Each row is a point on a landscape with many valleys, with its height.
From any point a ball takes the steepest step (drop divided by distance) to one of its 2 nearest points. It stops when none of these is lower. Distance is the straight distance between rows; heights are no part of it.
vef h=31.6: 136; 151; 143; 129; 137; 131; 116; 161; 106; 112; 96; 123; 145; 133; 151; 138; 118; 143; 114; 152; 97; 117; 112; 123
peda h=43.2: 145; 135; 137; 127; 113; 126; 126; 165; 146; 164; 122; 135; 124; 97; 90; 105; 120; 138; 138; 107; 132; 121; 142; 124
fom h=52.3: 130; 112; 137; 142; 130; 93; 131; 128; 130; 137; 116; 131; 103; 107; 116; 123; 154; 133; 155; 122; 155; 132; 140; 130
mave h=64.3: 112; 155; 157; 133; 159; 118; 145; 128; 123; 104; 149; 122; 116; 124; 111; 125; 113; 145; 133; 149; 106; 119; 165; 111
bukun h=19.2: 118; 129; 152; 157; 154; 117; 109; 144; 135; 101; 112; 107; 129; 112; 154; 103; 163; 137; 143; 158; 136; 90; 155; 119
lut h=44.5: 111; 125; 141; 126; 164; 170; 110; 154; 131; 123; 80; 112; 128; 144; 122; 111; 123; 150; 98; 117; 112; 139; 106; 134
Befo h=64.0: 126; 135; 150; 128; 122; 106; 139; 121; 161; 147; 117; 129; 97; 131; 116; 105; 128; 97; 124; 131; 112; 141; 132; 137
goluz h=43.5: 139; 126; 108; 142; 124; 135; 104; 122; 81; 116; 143; 170; 159; 126; 151; 150; 107; 151; 122; 138; 103; 136; 135; 110
fekis h=35.7: 102; 125; 132; 132; 155; 141; 85; 131; 134; 113; 137; 112; 143; 96; 145; 141; 117; 140; 106; 130; 111; 126; 137; 133
lerol h=17.5: 144; 118; 120; 132; 158; 155; 119; 157; 127; 113; 92; 158; 164; 143; 128; 153; 87; 115; 119; 127; 121; 129; 139; 117
kul h=38.5: 107; 112; 133; 113; 101; 147; 131; 104; 154; 118; 158; 135; 129; 141; 90; 74; 158; 126; 136; 132; 143; 154; 94; 124
zaba h=27.0: 136; 134; 124; 129; 145; 141; 98; 147; 93; 113; 110; 118; 141; 106; 150; 178; 102; 116; 125; 114; 134; 103; 102; 140
biveb h=50.9: 127; 71; 106; 110; 126; 119; 167; 105; 129; 121; 141; 132; 119; 149; 142; 118; 170; 125; 152; 113; 150; 155; 133; 136
nek h=46.7: 128; 119; 127; 111; 125; 105; 184; 123; 137; 127; 139; 161; 113; 136; 127; 130; 115; 103; 143; 133; 125; 136; 102; 172
Vefik h=55.7: 120; 107; 150; 149; 159; 108; 133; 114; 149; 128; 140; 115; 102; 119; 128; 132; 149; 147; 158; 121; 150; 124; 155; 137
Tapo h=71.2: 104; 149; 95; 127; 136; 129; 131; 133; 142; 113; 116; 142; 95; 143; 125; 128; 103; 119; 92; 125; 124; 99; 129; 138
timo h=47.9: 134; 112; 113; 115; 116; 98; 187; 117; 146; 131; 138; 132; 115; 143; 134; 123; 139; 130; 145; 111; 119; 140; 103; 173
saka h=62.5: 131; 123; 156; 141; 122; 120; 122; 108; 134; 152; 147; 135; 130; 99; 118; 121; 133; 138; 141; 110; 111; 148; 136; 130
zis h=25.9: 157; 128; 123; 119; 92; 171; 152; 94; 117; 139; 134; 161; 151; 130; 131; 147; 90; 101; 118; 145; 138; 140; 145; 122
lelav h=37.9: 112; 136; 115; 134; 121; 96; 109; 146; 133; 91; 102; 128; 118; 88; 131; 104; 152; 149; 126; 180; 140; 113; 151; 130
kovi h=56.7: 124; 135; 114; 123; 153; 129; 141; 133; 99; 126; 125; 130; 135; 164; 109; 138; 126; 141; 124; 128; 107; 135; 142; 101
Kudak h=71.3: 151; 135; 171; 148; 136; 106; 160; 93; 143; 151; 146; 122; 126; 151; 133; 141; 133; 123; 152; 128; 114; 124; 136; 141
lisi h=62.3: 103; 159; 152; 183; 106; 162; 91; 127; 125; 166; 144; 150; 122; 123; 135; 160; 124; 145; 118; 134; 128; 146; 109; 125
Lef h=69.0: 133; 153; 156; 128; 127; 81; 150; 111; 119; 121; 140; 116; 149; 107; 120; 165; 123; 114; 142; 150; 110; 135; 131; 141
Giko h=44.2: 133; 109; 122; 126; 142; 128; 125; 112; 146; 142; 129; 111; 135; 136; 150; 145; 131; 116; 114; 110; 120; 113; 146; 141
vipa h=32.7: 141; 129; 93; 105; 120; 117; 112; 140; 107; 120; 85; 119; 153; 129; 115; 120; 129; 122; 103; 164; 115; 142; 127; 111
pavet h=41.2: 119; 129; 126; 127; 140; 127; 125; 114; 143; 109; 122; 108; 146; 106; 146; 149; 121; 138; 105; 136; 113; 117; 138; 157
sesi h=38.8: 126; 127; 106; 110; 115; 135; 125; 124; 122; 105; 142; 143; 117; 130; 91; 109; 115; 81; 132; 127; 165; 125; 113; 114
fosiz h=23.8: 139; 135; 104; 121; 115; 175; 152; 117; 114; 135; 137; 162; 151; 125; 130; 167; 82; 123; 114; 119; 112; 143; 146; 120
Dunef h=26.4: 101; 113; 126; 141; 155; 147; 74; 127; 128; 118; 123; 132; 149; 95; 106; 132; 128; 138; 107; 128; 148; 126; 138; 127
Minu h=76.7: 137; 121; 93; 110; 126; 141; 162; 135; 98; 117; 140; 138; 133; 124; 122; 127; 125; 174; 139; 101; 96; 153; 142; 111
Ralo h=58.9: 131; 159; 148; 150; 126; 132; 106; 132; 121; 152; 119; 101; 121; 123; 113; 131; 131; 128; 138; 102; 128; 120; 79; 128
gitid h=52.2: 122; 116; 73; 108; 125; 141; 160; 132; 132; 114; 125; 146; 123; 154; 101; 130; 136; 126; 132; 113; 159; 126; 151; 105
lufeb h=49.8: 88; 149; 151; 138; 168; 158; 100; 166; 131; 96; 93; 118; 129; 139; 128; 133; 116; 138; 108; 128; 108; 138; 106; 129
Tefa h=39.8: 111; 188; 148; 145; 101; 92; 136; 132; 132; 129; 148; 134; 119; 104; 118; 150; 109; 144; 132; 146; 111; 120; 119; 143
ran h=49.5: 152; 127; 120; 115; 144; 112; 120; 178; 120; 127; 123; 114; 133; 105; 116; 131; 115; 170; 150; 135; 142; 116; 156; 111
Luzun h=49.3: 123; 96; 106; 107; 111; 118; 177; 119; 146; 115; 156; 142; 116; 135; 128; 113; 155; 116; 159; 105; 127; 155; 117; 144
Mol h=55.4: 89; 160; 155; 143; 167; 156; 126; 158; 132; 93; 101; 104; 127; 114; 163; 150; 116; 122; 123; 121; 96; 124; 114; 133
nad h=46.4: 129; 81; 90; 125; 126; 130; 118; 102; 148; 136; 126; 116; 162; 133; 139; 139; 159; 116; 114; 112; 136; 130; 150; 140
Bavo h=15.5: 141; 125; 167; 150; 122; 159; 104; 125; 115; 132; 116; 121; 122; 94; 187; 166; 116; 119; 117; 152; 138; 109; 132; 144
nagi h=18.4: 110; 101; 110; 133; 137; 143; 95; 107; 133; 120; 131; 124; 138; 117; 109; 115; 147; 139; 113; 129; 167; 120; 131; 130
tige h=70.7: 120; 120; 120; 135; 114; 133; 142; 88; 135; 133; 126; 128; 101; 148; 189; 149; 129; 111; 103; 124; 123; 132; 114; 162
Nutet h=25.0: 123; 124; 126; 125; 138; 110; 113; 117; 106; 107; 99; 123; 118; 120; 103; 128; 137; 99; 119; 151; 156; 130; 120; 122
Tabi h=73.6: 118; 123; 139; 146; 126; 154; 116; 155; 127; 145; 88; 167; 150; 154; 126; 129; 132; 127; 119; 84; 105; 163; 100; 127
roru h=35.3: 127; 110; 139; 137; 124; 104; 116; 99; 106; 116; 145; 138; 119; 90; 157; 158; 122; 108; 140; 125; 140; 130; 113; 156
Vege h=54.5: 112; 134; 86; 123; 143; 156; 148; 152; 118; 117; 129; 151; 131; 172; 97; 130; 122; 132; 130; 98; 125; 132; 139; 92
nipu h=67.9: 110; 152; 158; 141; 168; 110; 134; 122; 131; 108; 117; 91; 104; 137; 115; 124; 152; 135; 144; 149; 125; 149; 139; 103
zoz h=14.1: 137; 148; 123; 141; 115; 144; 125; 137; 109; 116; 127; 151; 122; 98; 162; 178; 82; 129; 118; 145; 134; 105; 137; 144
bar h=49.4: 122; 119; 129; 140; 119; 93; 132; 113; 131; 122; 132; 147; 106; 113; 115; 117; 141; 126; 144; 132; 141; 126; 103; 161
defof h=43.7: 139; 148; 148; 140; 136; 125; 132; 127; 105; 108; 108; 147; 109; 100; 128; 132; 114; 141; 135; 139; 129; 90; 122; 137
Digi h=45.4: 111; 127; 95; 153; 139; 111; 91; 151; 97; 109; 117; 170; 145; 130; 139; 150; 126; 137; 127; 128; 109; 133; 133; 113
nof h=81.2: 126; 123; 114; 131; 141; 126; 134; 150; 127; 137; 110; 103; 126; 152; 127; 116; 150; 183; 126; 115; 126; 116; 122; 128
kal h=30.6: 157; 137; 106; 114; 103; 121; 113; 119; 112; 125; 94; 138; 149; 133; 135; 120; 113; 109; 102; 172; 119; 115; 120; 125
silum h=67.0: 110; 149; 133; 154; 110; 133; 105; 95; 104; 137; 107; 134; 134; 131; 146; 162; 139; 114; 108; 142; 121; 143; 98; 126
Tiva h=65.1: 143; 109; 140; 128; 118; 114; 139; 107; 150; 131; 165; 134; 151; 127; 124; 100; 126; 175; 125; 144; 134; 108; 124; 177
Bimem h=53.3: 126; 137; 133; 132; 137; 121; 109; 162; 109; 155; 154; 114; 133; 146; 98; 115; 142; 161; 160; 115; 145; 138; 136; 78
lumu h=39.4: 108; 123; 116; 113; 150; 150; 124; 157; 124; 122; 108; 109; 114; 144; 141; 109; 127; 162; 98; 109; 87; 158; 120; 118
Pimik h=56.9: 140; 138; 127; 139; 132; 122; 106; 162; 102; 139; 121; 106; 122; 145; 109; 118; 135; 138; 141; 108; 140; 101; 92; 113
pevup h=23.0: 128; 84; 146; 108; 142; 108; 134; 106; 113; 126; 153; 93; 107; 123; 142; 107; 157; 143; 158; 128; 143; 179; 115; 128
dola h=47.8: 152; 84; 79; 109; 119; 156; 121; 123; 135; 131; 107; 120; 160; 140; 145; 115; 145; 113; 120; 113; 134; 122; 144; 116
fik h=39.2: 127; 137; 181; 150; 147; 116; 115; 100; 130; 115; 151; 108; 106; 120; 158; 120; 130; 131; 142; 143; 120; 119; 124; 144
tonov h=36.3: 127; 127; 136; 105; 92; 163; 138; 99; 129; 114; 144; 119; 141; 155; 99; 90; 155; 133; 128; 123; 122; 140; 100; 110
zafe h=61.3: 134; 119; 106; 94; 153; 93; 161; 137; 133; 129; 121; 100; 131; 141; 134; 149; 137; 132; 129; 145; 132; 152; 181; 105
Kur h=62.0: 126; 123; 146; 140; 169; 154; 112; 128; 113; 93; 90; 132; 134; 111; 135; 140; 119; 117; 120; 144; 128; 107; 145; 125
vod h=68.3: 133; 108; 131; 144; 143; 152; 109; 101; 112; 143; 97; 127; 146; 150; 133; 126; 153; 119; 116; 115; 123; 127; 115; 113
zufik h=65.9: 134; 109; 158; 117; 135; 113; 155; 121; 160; 117; 149; 127; 120; 119; 135; 98; 126; 167; 131; 156; 124; 122; 112; 188
sipu h=63.8: 137; 123; 152; 149; 125; 123; 123; 88; 115; 136; 157; 144; 156; 119; 130; 132; 132; 152; 129; 137; 113; 130; 146; 131
mobup h=59.2: 100; 149; 153; 154; 173; 152; 122; 156; 104; 77; 83; 130; 148; 112; 137; 157; 126; 114; 139; 132; 121; 112; 119; 128
defav h=59.8: 110; 120; 146; 140; 168; 133; 141; 112; 134; 115; 133; 109; 77; 122; 140; 117; 141; 170; 139; 117; 121; 138; 147; 131
rim h=81.9: 116; 130; 128; 131; 148; 123; 134; 145; 126; 113; 89; 100; 128; 125; 134; 126; 163; 185; 126; 139; 137; 123; 134; 126
nobe h=76.1: 125; 137; 112; 121; 126; 155; 158; 138; 107; 133; 148; 136; 125; 153; 134; 131; 124; 148; 138; 80; 87; 143; 124; 105
panog h=75.4: 132; 152; 123; 131; 123; 148; 163; 139; 107; 146; 107; 145; 104; 162; 129; 124; 119; 145; 127; 93; 94; 123; 107; 123
pek h=76.2: 121; 112; 101; 124; 115; 134; 128; 139; 132; 132; 145; 132; 99; 166; 143; 100; 161; 111; 142; 97; 131; 111; 144; 88
sur h=66.3: 114; 151; 99; 137; 92; 125; 113; 110; 115; 139; 130; 136; 145; 135; 141; 155; 130; 116; 101; 133; 123; 132; 98; 132
tosan h=21.3: 139; 122; 90; 128; 132; 159; 127; 131; 122; 126; 106; 163; 148; 139; 143; 152; 91; 108; 110; 122; 113; 134; 141; 112
fosul h=57.2: 134; 131; 107; 113; 80; 109; 148; 124; 143; 142; 117; 141; 120; 127; 118; 110; 148; 82; 131; 116; 120; 141; 111; 131
fif h=46.5: 143; 141; 139; 129; 132; 96; 125; 159; 129; 121; 141; 116; 139; 88; 99; 134; 122; 169; 143; 137; 128; 100; 142; 134
koti h=74.0: 98; 144; 99; 134; 140; 137; 111; 126; 117; 110; 119; 144; 94; 138; 164; 157; 104; 106; 96; 124; 117; 111; 127; 128
gine h=64.5: 146; 112; 125; 141; 110; 125; 134; 92; 134; 137; 161; 151; 168; 125; 121; 126; 123; 166; 124; 134; 133; 109; 141; 155
Gofuz h=29.8: 128; 142; 134; 130; 140; 115; 121; 164; 135; 93; 97; 108; 116; 97; 133; 109; 134; 136; 132; 163; 139; 93; 145; 128
bug h=59.3: 116; 141; 141; 123; 160; 116; 136; 148; 124; 130; 161; 117; 105; 131; 93; 133; 113; 149; 143; 123; 135; 132; 166; 92
Figar h=60.4: 122; 163; 152; 170; 109; 153; 87; 132; 115; 166; 133; 131; 124; 121; 131; 140; 131; 133; 144; 98; 124; 139; 77; 121
Gifaf h=45.6: 133; 160; 165; 174; 128; 132; 128; 126; 108; 112; 117; 149; 126; 112; 148; 138; 128; 141; 141; 152; 128; 75; 126; 139
ler h=67.6: 104; 175; 158; 136; 159; 143; 140; 142; 136; 97; 141; 111; 136; 122; 125; 137; 102; 125; 118; 157; 103; 105; 151; 115
nevo h=66.1: 141; 107; 123; 92; 128; 79; 158; 127; 112; 119; 154; 125; 108; 135; 134; 117; 127; 103; 149; 139; 118; 164; 148; 114
luvib h=28.9: 133; 90; 137; 100; 146; 103; 127; 113; 123; 123; 134; 83; 111; 121; 154; 114; 146; 132; 128; 133; 121; 164; 142; 132
mov h=49.6: 159; 87; 76; 109; 122; 137; 127; 143; 138; 127; 124; 120; 143; 136; 141; 135; 143; 109; 150; 107; 168; 109; 159; 98
bito h=23.6: 127; 127; 113; 135; 157; 125; 107; 181; 122; 108; 86; 139; 152; 150; 118; 149; 121; 128; 128; 133; 137; 120; 135; 116
Por h=28.5: 135; 140; 132; 145; 147; 110; 121; 182; 116; 103; 88; 120; 162; 135; 132; 134; 141; 154; 139; 148; 116; 115; 132; 119
nivi h=61.1: 126; 150; 142; 123; 149; 149; 145; 154; 141; 133; 87; 128; 108; 138; 128; 125; 103; 128; 103; 129; 100; 111; 135; 128
tuto h=30.5: 114; 156; 170; 162; 142; 103; 99; 123; 124; 103; 146; 106; 125; 107; 155; 112; 146; 129; 147; 162; 116; 100; 135; 118
num h=62.1: 88; 127; 127; 117; 155; 116; 119; 127; 174; 117; 137; 105; 103; 123; 106; 126; 123; 113; 109; 128; 136; 141; 148; 131
zesu h=69.7: 128; 126; 105; 129; 91; 144; 150; 99; 144; 126; 157; 140; 135; 161; 142; 130; 129; 119; 119; 117; 138; 103; 110; 154
zase h=56.5: 139; 91; 146; 107; 132; 118; 166; 134; 174; 158; 149; 144; 129; 131; 115; 113; 139; 84; 160; 120; 134; 145; 121; 153
fof h=64.7: 116; 158; 160; 136; 153; 160; 123; 133; 119; 106; 114; 134; 136; 121; 134; 151; 98; 106; 112; 153; 121; 110; 142; 115
lazo h=65.4: 104; 152; 155; 114; 162; 153; 142; 129; 151; 123; 119; 105; 97; 129; 127; 133; 99; 113; 98; 120; 98; 132; 140; 128
mobad h=79.0: 120; 124; 89; 97; 112; 122; 135; 158; 156; 150; 119; 118; 113; 152; 134; 109; 152; 133; 129; 124; 168; 128; 148; 94
Zigo h=54.0: 123; 117; 81; 116; 118; 134; 156; 122; 133; 125; 97; 142; 128; 154; 109; 132; 151; 95; 124; 106; 134; 138; 140; 109
ril h=70.3: 143; 150; 172; 147; 129; 82; 150; 97; 155; 129; 144; 113; 148; 131; 127; 146; 145; 126; 156; 156; 113; 133; 124; 155
bam h=34.7: 117; 148; 122; 124; 138; 131; 108; 144; 106; 121; 117; 110; 130; 140; 144; 131; 117; 142; 103; 127; 91; 137; 107; 122
nasu h=41.7: 144; 112; 118; 114; 126; 135; 120; 103; 99; 107; 156; 139; 151; 84; 126; 139; 92; 151; 127; 131; 128; 140; 142; 136
Zolas h=74.9: 139; 109; 111; 119; 128; 141; 140; 120; 125; 128; 137; 130; 98; 163; 142; 109; 134; 84; 136; 103; 135; 107; 137; 112
sivur h=35.2: 143; 118; 107; 121; 121; 100; 122; 131; 111; 132; 112; 123; 152; 128; 117; 123; 151; 141; 129; 145; 124; 142; 145; 115
rebo h=55.2: 133; 124; 106; 129; 121; 150; 103; 176; 127; 134; 132; 120; 138; 138; 102; 118; 145; 137; 151; 88; 165; 101; 108; 107
pozo h=49.0: 131; 160; 174; 165; 142; 125; 121; 132; 119; 136; 127; 130; 160; 126; 116; 146; 133; 161; 143; 135; 103; 122; 121; 120
nes h=17.0: 126; 124; 118; 123; 123; 155; 95; 111; 132; 133; 156; 129; 156; 108; 132; 149; 98; 114; 106; 124; 150; 113; 125; 141
boba h=47.1: 124; 123; 121; 124; 107; 75; 129; 119; 111; 100; 130; 158; 114; 117; 131; 110; 129; 125; 128; 170; 132; 131; 97; 162
pes h=51.9: 154; 106; 120; 116; 148; 128; 114; 196; 104; 132; 117; 134; 133; 120; 137; 126; 115; 168; 159; 112; 141; 138; 147; 98
Seze h=73.0: 151; 137; 151; 119; 104; 151; 152; 111; 140; 167; 145; 125; 140; 154; 131; 125; 120; 94; 124; 113; 117; 132; 129; 116
lefo h=14.2: 131; 98; 149; 120; 116; 128; 128; 86; 110; 123; 126; 134; 145; 124; 109; 95; 152; 106; 143; 144; 149; 159; 85; 143
vuf h=79.9: 121; 120; 73; 92; 103; 128; 150; 146; 133; 116; 140; 100; 113; 157; 135; 104; 155; 154; 138; 115; 169; 121; 122; 108
votap h=39.0: 138; 122; 114; 123; 145; 124; 135; 118; 106; 121; 144; 136; 131; 124; 107; 156; 109; 101; 143; 109; 144; 116; 153; 114
sut h=33.2: 114; 169; 149; 134; 96; 115; 116; 142; 124; 135; 171; 133; 107; 94; 139; 139; 90; 145; 117; 147; 115; 132; 127; 137
tifi h=70.8: 135; 124; 162; 167; 142; 138; 98; 144; 130; 166; 111; 163; 158; 146; 124; 149; 131; 105; 140; 109; 118; 127; 127; 107
did h=74.7: 119; 145; 136; 140; 125; 169; 136; 140; 128; 156; 97; 141; 125; 158; 118; 117; 127; 142; 117; 88; 100; 139; 92; 121
Pame h=36.9: 139; 128; 127; 129; 101; 134; 121; 134; 165; 142; 138; 144; 129; 121; 101; 90; 111; 139; 115; 126; 159; 85; 117; 161
bobet h=22.3: 141; 122; 164; 144; 107; 133; 87; 114; 124; 143; 131; 132; 128; 90; 158; 124; 117; 123; 118; 152; 142; 107; 117; 148
zon h=54.7: 141; 98; 153; 115; 148; 119; 168; 109; 160; 150; 129; 117; 120; 134; 101; 113; 150; 112; 163; 116; 143; 163; 121; 150
Nam h=72.3: 127; 114; 135; 156; 140; 137; 104; 166; 134; 154; 92; 162; 155; 154; 112; 129; 143; 116; 136; 92; 124; 151; 124; 107
pip h=69.4: 147; 114; 145; 144; 131; 147; 118; 119; 118; 160; 117; 160; 143; 139; 115; 114; 136; 113; 132; 120; 117; 127; 144; 102
Gomup h=42.0: 134; 119; 124; 104; 103; 117; 125; 108; 112; 118; 126; 121; 129; 103; 139; 105; 123; 141; 111; 143; 118; 148; 100; 153
Poger h=64.2: 118; 131; 172; 129; 161; 105; 151; 115; 136; 105; 129; 102; 70; 133; 139; 100; 145; 143; 150; 150; 117; 156; 137; 125
kovel h=72.2: 151; 143; 168; 136; 121; 132; 163; 99; 150; 172; 153; 111; 128; 166; 146; 153; 116; 106; 135; 130; 120; 132; 137; 138
zozas h=60.0: 134; 146; 119; 126; 92; 104; 117; 141; 159; 161; 114; 135; 99; 133; 139; 107; 130; 83; 113; 121; 114; 122; 118; 131
muto h=43.9: 140; 132; 151; 115; 113; 114; 153; 104; 124; 114; 120; 137; 134; 84; 138; 135; 114; 141; 127; 151; 119; 137; 117; 172
fiv h=42.8: 152; 118; 108; 123; 110; 151; 118; 102; 77; 114; 150; 159; 158; 110; 132; 132; 103; 142; 131; 140; 120; 139; 132; 110
Rad h=47.3: 135; 163; 185; 169; 132; 149; 106; 144; 120; 136; 123; 130; 142; 122; 146; 136; 123; 158; 138; 143; 122; 89; 106; 132
vora h=53.7: 148; 136; 145; 113; 129; 146; 106; 165; 143; 157; 138; 142; 137; 97; 129; 126; 71; 111; 119; 133; 104; 131; 162; 110
nodav h=40.1: 133; 115; 127; 111; 106; 125; 120; 103; 139; 141; 125; 113; 137; 135; 133; 92; 144; 125; 99; 140; 116; 144; 110; 136
zifef h=22.2: 118; 143; 128; 137; 129; 160; 107; 122; 118; 134; 134; 116; 147; 121; 129; 171; 102; 120; 109; 114; 152; 105; 103; 150
Simos h=45.1: 112; 126; 97; 109; 125; 132; 113; 151; 133; 143; 122; 87; 139; 129; 106; 123; 151; 130; 122; 102; 130; 152; 112; 110
beva h=65.2: 106; 154; 116; 143; 71; 137; 105; 115; 126; 149; 164; 125; 126; 136; 142; 152; 127; 105; 106; 139; 139; 151; 103; 127
gok h=68.9: 105; 135; 101; 131; 93; 138; 156; 98; 166; 140; 142; 151; 122; 168; 130; 115; 145; 109; 112; 104; 115; 132; 114; 141
zed h=73.8: 151; 110; 136; 102; 111; 150; 154; 110; 136; 140; 149; 126; 118; 160; 163; 118; 122; 68; 128; 114; 114; 129; 141; 114
soku h=50.6: 153; 103; 56; 110; 120; 132; 149; 137; 121; 109; 122; 129; 129; 159; 131; 130; 135; 120; 145; 113; 161; 100; 141; 105
musep h=32.2: 140; 130; 149; 133; 128; 137; 95; 139; 164; 138; 121; 115; 138; 102; 117; 106; 112; 143; 109; 138; 140; 89; 132; 153
keke h=57.1: 158; 145; 135; 114; 121; 144; 144; 149; 145; 157; 134; 145; 133; 122; 143; 138; 78; 131; 112; 137; 102; 117; 161; 129
vidil h=68.0: 112; 125; 114; 141; 113; 122; 158; 99; 184; 145; 140; 135; 128; 152; 105; 115; 152; 126; 130; 99; 131; 138; 116; 159
tov h=58.7: 156; 146; 135; 120; 133; 139; 145; 175; 142; 147; 99; 152; 128; 141; 140; 126; 88; 140; 117; 132; 83; 117; 149; 124
lum h=45.3: 137; 140; 145; 118; 114; 110; 175; 113; 131; 123; 119; 135; 116; 118; 140; 151; 110; 112; 131; 142; 130; 123; 102; 181
Duso h=52.7: 137; 91; 131; 131; 136; 116; 157; 92; 144; 140; 126; 117; 126; 156; 126; 116; 162; 125; 144; 121; 142; 138; 135; 142
faman h=55.8: 130; 112; 97; 116; 96; 122; 150; 98; 128; 121; 116; 159; 124; 132; 134; 132; 144; 83; 129; 113; 125; 145; 121; 134
Rala h=66.4: 126; 137; 138; 135; 115; 115; 154; 104; 188; 164; 116; 123; 107; 150; 133; 120; 140; 105; 120; 112; 109; 140; 118; 157
liga h=18.3: 136; 95; 147; 109; 125; 122; 144; 103; 102; 122; 146; 116; 116; 143; 117; 85; 156; 126; 159; 141; 146; 162; 93; 122
zurek h=37.7: 160; 107; 129; 101; 118; 104; 138; 117; 137; 141; 120; 120; 146; 140; 123; 92; 144; 131; 113; 161; 122; 145; 152; 128
bekep h=48.3: 142; 136; 156; 125; 132; 130; 107; 155; 143; 157; 130; 140; 125; 89; 99; 118; 101; 114; 131; 121; 116; 125; 152; 111
zire h=60.6: 138; 110; 140; 128; 106; 113; 133; 121; 157; 154; 152; 148; 140; 94; 111; 127; 128; 107; 143; 105; 133; 141; 143; 146
lal h=43.8: 128; 126; 107; 126; 107; 75; 102; 131; 112; 108; 112; 148; 107; 103; 123; 99; 144; 140; 126; 173; 137; 131; 130; 125
Pokuf h=41.4: 116; 137; 109; 114; 111; 107; 108; 141; 142; 138; 131; 91; 108; 137; 116; 103; 146; 111; 122; 118; 129; 144; 100; 118
Sez h=18.7: 144; 105; 139; 114; 125; 112; 123; 102; 108; 113; 100; 124; 144; 112; 109; 123; 142; 103; 127; 156; 161; 136; 99; 155
gufe h=63.9: 146; 119; 119; 92; 132; 72; 143; 148; 116; 126; 145; 96; 116; 136; 137; 123; 137; 131; 147; 150; 136; 145; 163; 103
Buf h=23.7: 106; 167; 138; 142; 105; 140; 117; 142; 107; 125; 155; 129; 111; 95; 144; 179; 93; 135; 110; 149; 130; 134; 124; 135
kan h=80.6: 111; 116; 89; 118; 128; 122; 136; 133; 121; 122; 129; 96; 109; 146; 129; 120; 156; 170; 131; 113; 158; 129; 118; 127
Zala h=64.1: 106; 153; 119; 172; 83; 160; 114; 109; 125; 159; 171; 149; 122; 148; 143; 158; 131; 131; 117; 130; 137; 138; 115; 120
zinof h=53.8: 146; 108; 100; 119; 131; 142; 115; 188; 104; 130; 136; 127; 153; 142; 125; 130; 131; 161; 166; 95; 162; 118; 131; 92
Fotod h=41.3: 125; 139; 101; 111; 97; 150; 124; 117; 114; 110; 162; 161; 124; 132; 108; 98; 109; 117; 121; 130; 130; 131; 124; 107
Biv h=70.1: 131; 133; 103; 128; 115; 141; 151; 103; 132; 133; 125; 120; 126; 174; 162; 142; 124; 131; 102; 115; 124; 98; 108; 157
Bev h=83.0: 96; 125; 108; 123; 155; 119; 120; 144; 135; 116; 106; 101; 140; 109; 124; 158; 152; 174; 123; 134; 158; 141; 148; 119
Fariz h=31.0: 135; 120; 129; 134; 135; 123; 95; 124; 96; 125; 121; 123; 126; 97; 150; 156; 125; 107; 138; 112; 131; 114; 118; 132
vov h=77.7: 128; 113; 103; 110; 111; 135; 133; 156; 169; 147; 143; 122; 108; 153; 116; 94; 148; 107; 139; 109; 158; 115; 155; 95
Fuvad h=35.5: 120; 104; 125; 106; 130; 93; 127; 129; 156; 138; 127; 93; 102; 138; 134; 100; 155; 119; 130; 139; 137; 157; 121; 139
Der h=39.1: 132; 102; 116; 131; 126; 96; 107; 109; 107; 104; 161; 142; 129; 97; 140; 130; 122; 141; 141; 137; 138; 123; 143; 142
logad h=77.2: 132; 137; 118; 121; 109; 116; 154; 111; 114; 134; 144; 136; 136; 135; 124; 117; 129; 168; 120; 125; 85; 142; 135; 127
Toz h=38.3: 127; 135; 110; 119; 101; 161; 129; 125; 112; 125; 134; 137; 130; 138; 123; 106; 141; 128; 124; 103; 121; 119; 101; 113
bova h=8.5: 139; 140; 145; 146; 129; 159; 132; 126; 122; 108; 112; 137; 118; 104; 173; 165; 94; 118; 116; 158; 147; 82; 139; 151
rase h=70.2: 107; 151; 158; 120; 170; 136; 135; 112; 144; 127; 116; 90; 108; 138; 99; 128; 121; 113; 118; 132; 110; 157; 135; 111
marif h=55.6: 136; 131; 141; 125; 148; 126; 128; 140; 111; 144; 170; 116; 115; 150; 97; 110; 127; 136; 154; 113; 144; 122; 146; 87
Gitif h=67.7: 141; 134; 131; 102; 120; 86; 155; 116; 109; 121; 140; 126; 128; 127; 121; 143; 120; 99; 133; 141; 108; 155; 128; 129
pir h=32.8: 122; 125; 111; 109; 138; 122; 128; 131; 108; 108; 127; 128; 110; 111; 85; 130; 116; 110; 136; 130; 167; 135; 134; 114
niro h=71.9: 105; 115; 97; 141; 126; 135; 113; 96; 127; 122; 143; 144; 99; 143; 174; 140; 134; 103; 109; 106; 127; 117; 124; 138
Bizu h=39.7: 141; 124; 125; 119; 95; 141; 137; 141; 153; 144; 135; 143; 122; 116; 90; 86; 134; 135; 140; 104; 149; 105; 125; 133
Borak h=27.1: 147; 126; 170; 147; 124; 132; 102; 122; 140; 126; 106; 118; 131; 84; 139; 105; 132; 145; 125; 148; 138; 91; 122; 159
sovi h=10.8: 127; 109; 116; 118; 131; 148; 96; 102; 110; 115; 166; 116; 153; 122; 128; 126; 124; 119; 120; 126; 145; 122; 128; 122
nelu h=38.4: 128; 144; 147; 132; 132; 119; 127; 140; 126; 87; 104; 136; 97; 87; 138; 102; 112; 131; 127; 159; 134; 92; 133; 149
bod h=50.8: 133; 139; 161; 151; 148; 125; 108; 137; 111; 140; 142; 117; 146; 126; 89; 124; 138; 171; 149; 132; 131; 122; 133; 108
lem h=68.1: 99; 145; 112; 123; 148; 115; 131; 136; 166; 109; 120; 104; 103; 142; 112; 127; 119; 113; 99; 135; 139; 106; 133; 142
vasek h=53.6: 89; 115; 96; 115; 148; 113; 118; 134; 161; 137; 134; 111; 130; 115; 104; 146; 143; 119; 117; 115; 147; 161; 162; 109
Zegi h=67.8: 137; 126; 131; 151; 114; 153; 107; 106; 87; 149; 103; 142; 160; 140; 149; 152; 145; 114; 118; 123; 119; 144; 99; 115
nevop h=58.8: 121; 123; 115; 108; 156; 115; 145; 131; 114; 127; 126; 86; 128; 146; 119; 146; 136; 143; 129; 120; 119; 149; 143; 116
zuf h=43.6: 132; 159; 144; 138; 114; 86; 128; 133; 141; 138; 142; 117; 137; 108; 93; 127; 127; 150; 142; 130; 126; 115; 113; 144
vodog h=48.5: 96; 119; 103; 128; 144; 146; 115; 131; 149; 144; 136; 109; 144; 124; 100; 143; 148; 121; 122; 87; 130; 159; 136; 110
pov h=28.2: 170; 136; 124; 111; 101; 142; 135; 112; 104; 127; 118; 156; 134; 126; 129; 130; 84; 97; 119; 168; 138; 124; 131; 117
nul h=58.3: 121; 91; 143; 125; 134; 121; 139; 118; 179; 152; 167; 151; 140; 120; 124; 125; 122; 86; 141; 127; 142; 136; 121; 165

Where does a ball stop that starts at each point below?
Tabi -> bova
tov -> bova
vov -> sovi
zase -> lerol
Tapo -> lefo
mave -> Gofuz
rebo -> bova
Kur -> lerol
gok -> sovi
zufik -> lerol
nipu -> Gofuz
goluz -> sovi

Two balls start at each pair of points below. Name the first point that both come to, or write none.
vuf, Pimik -> none
Biv, kan -> gitid
panog, kovi -> none
lisi, sipu -> none
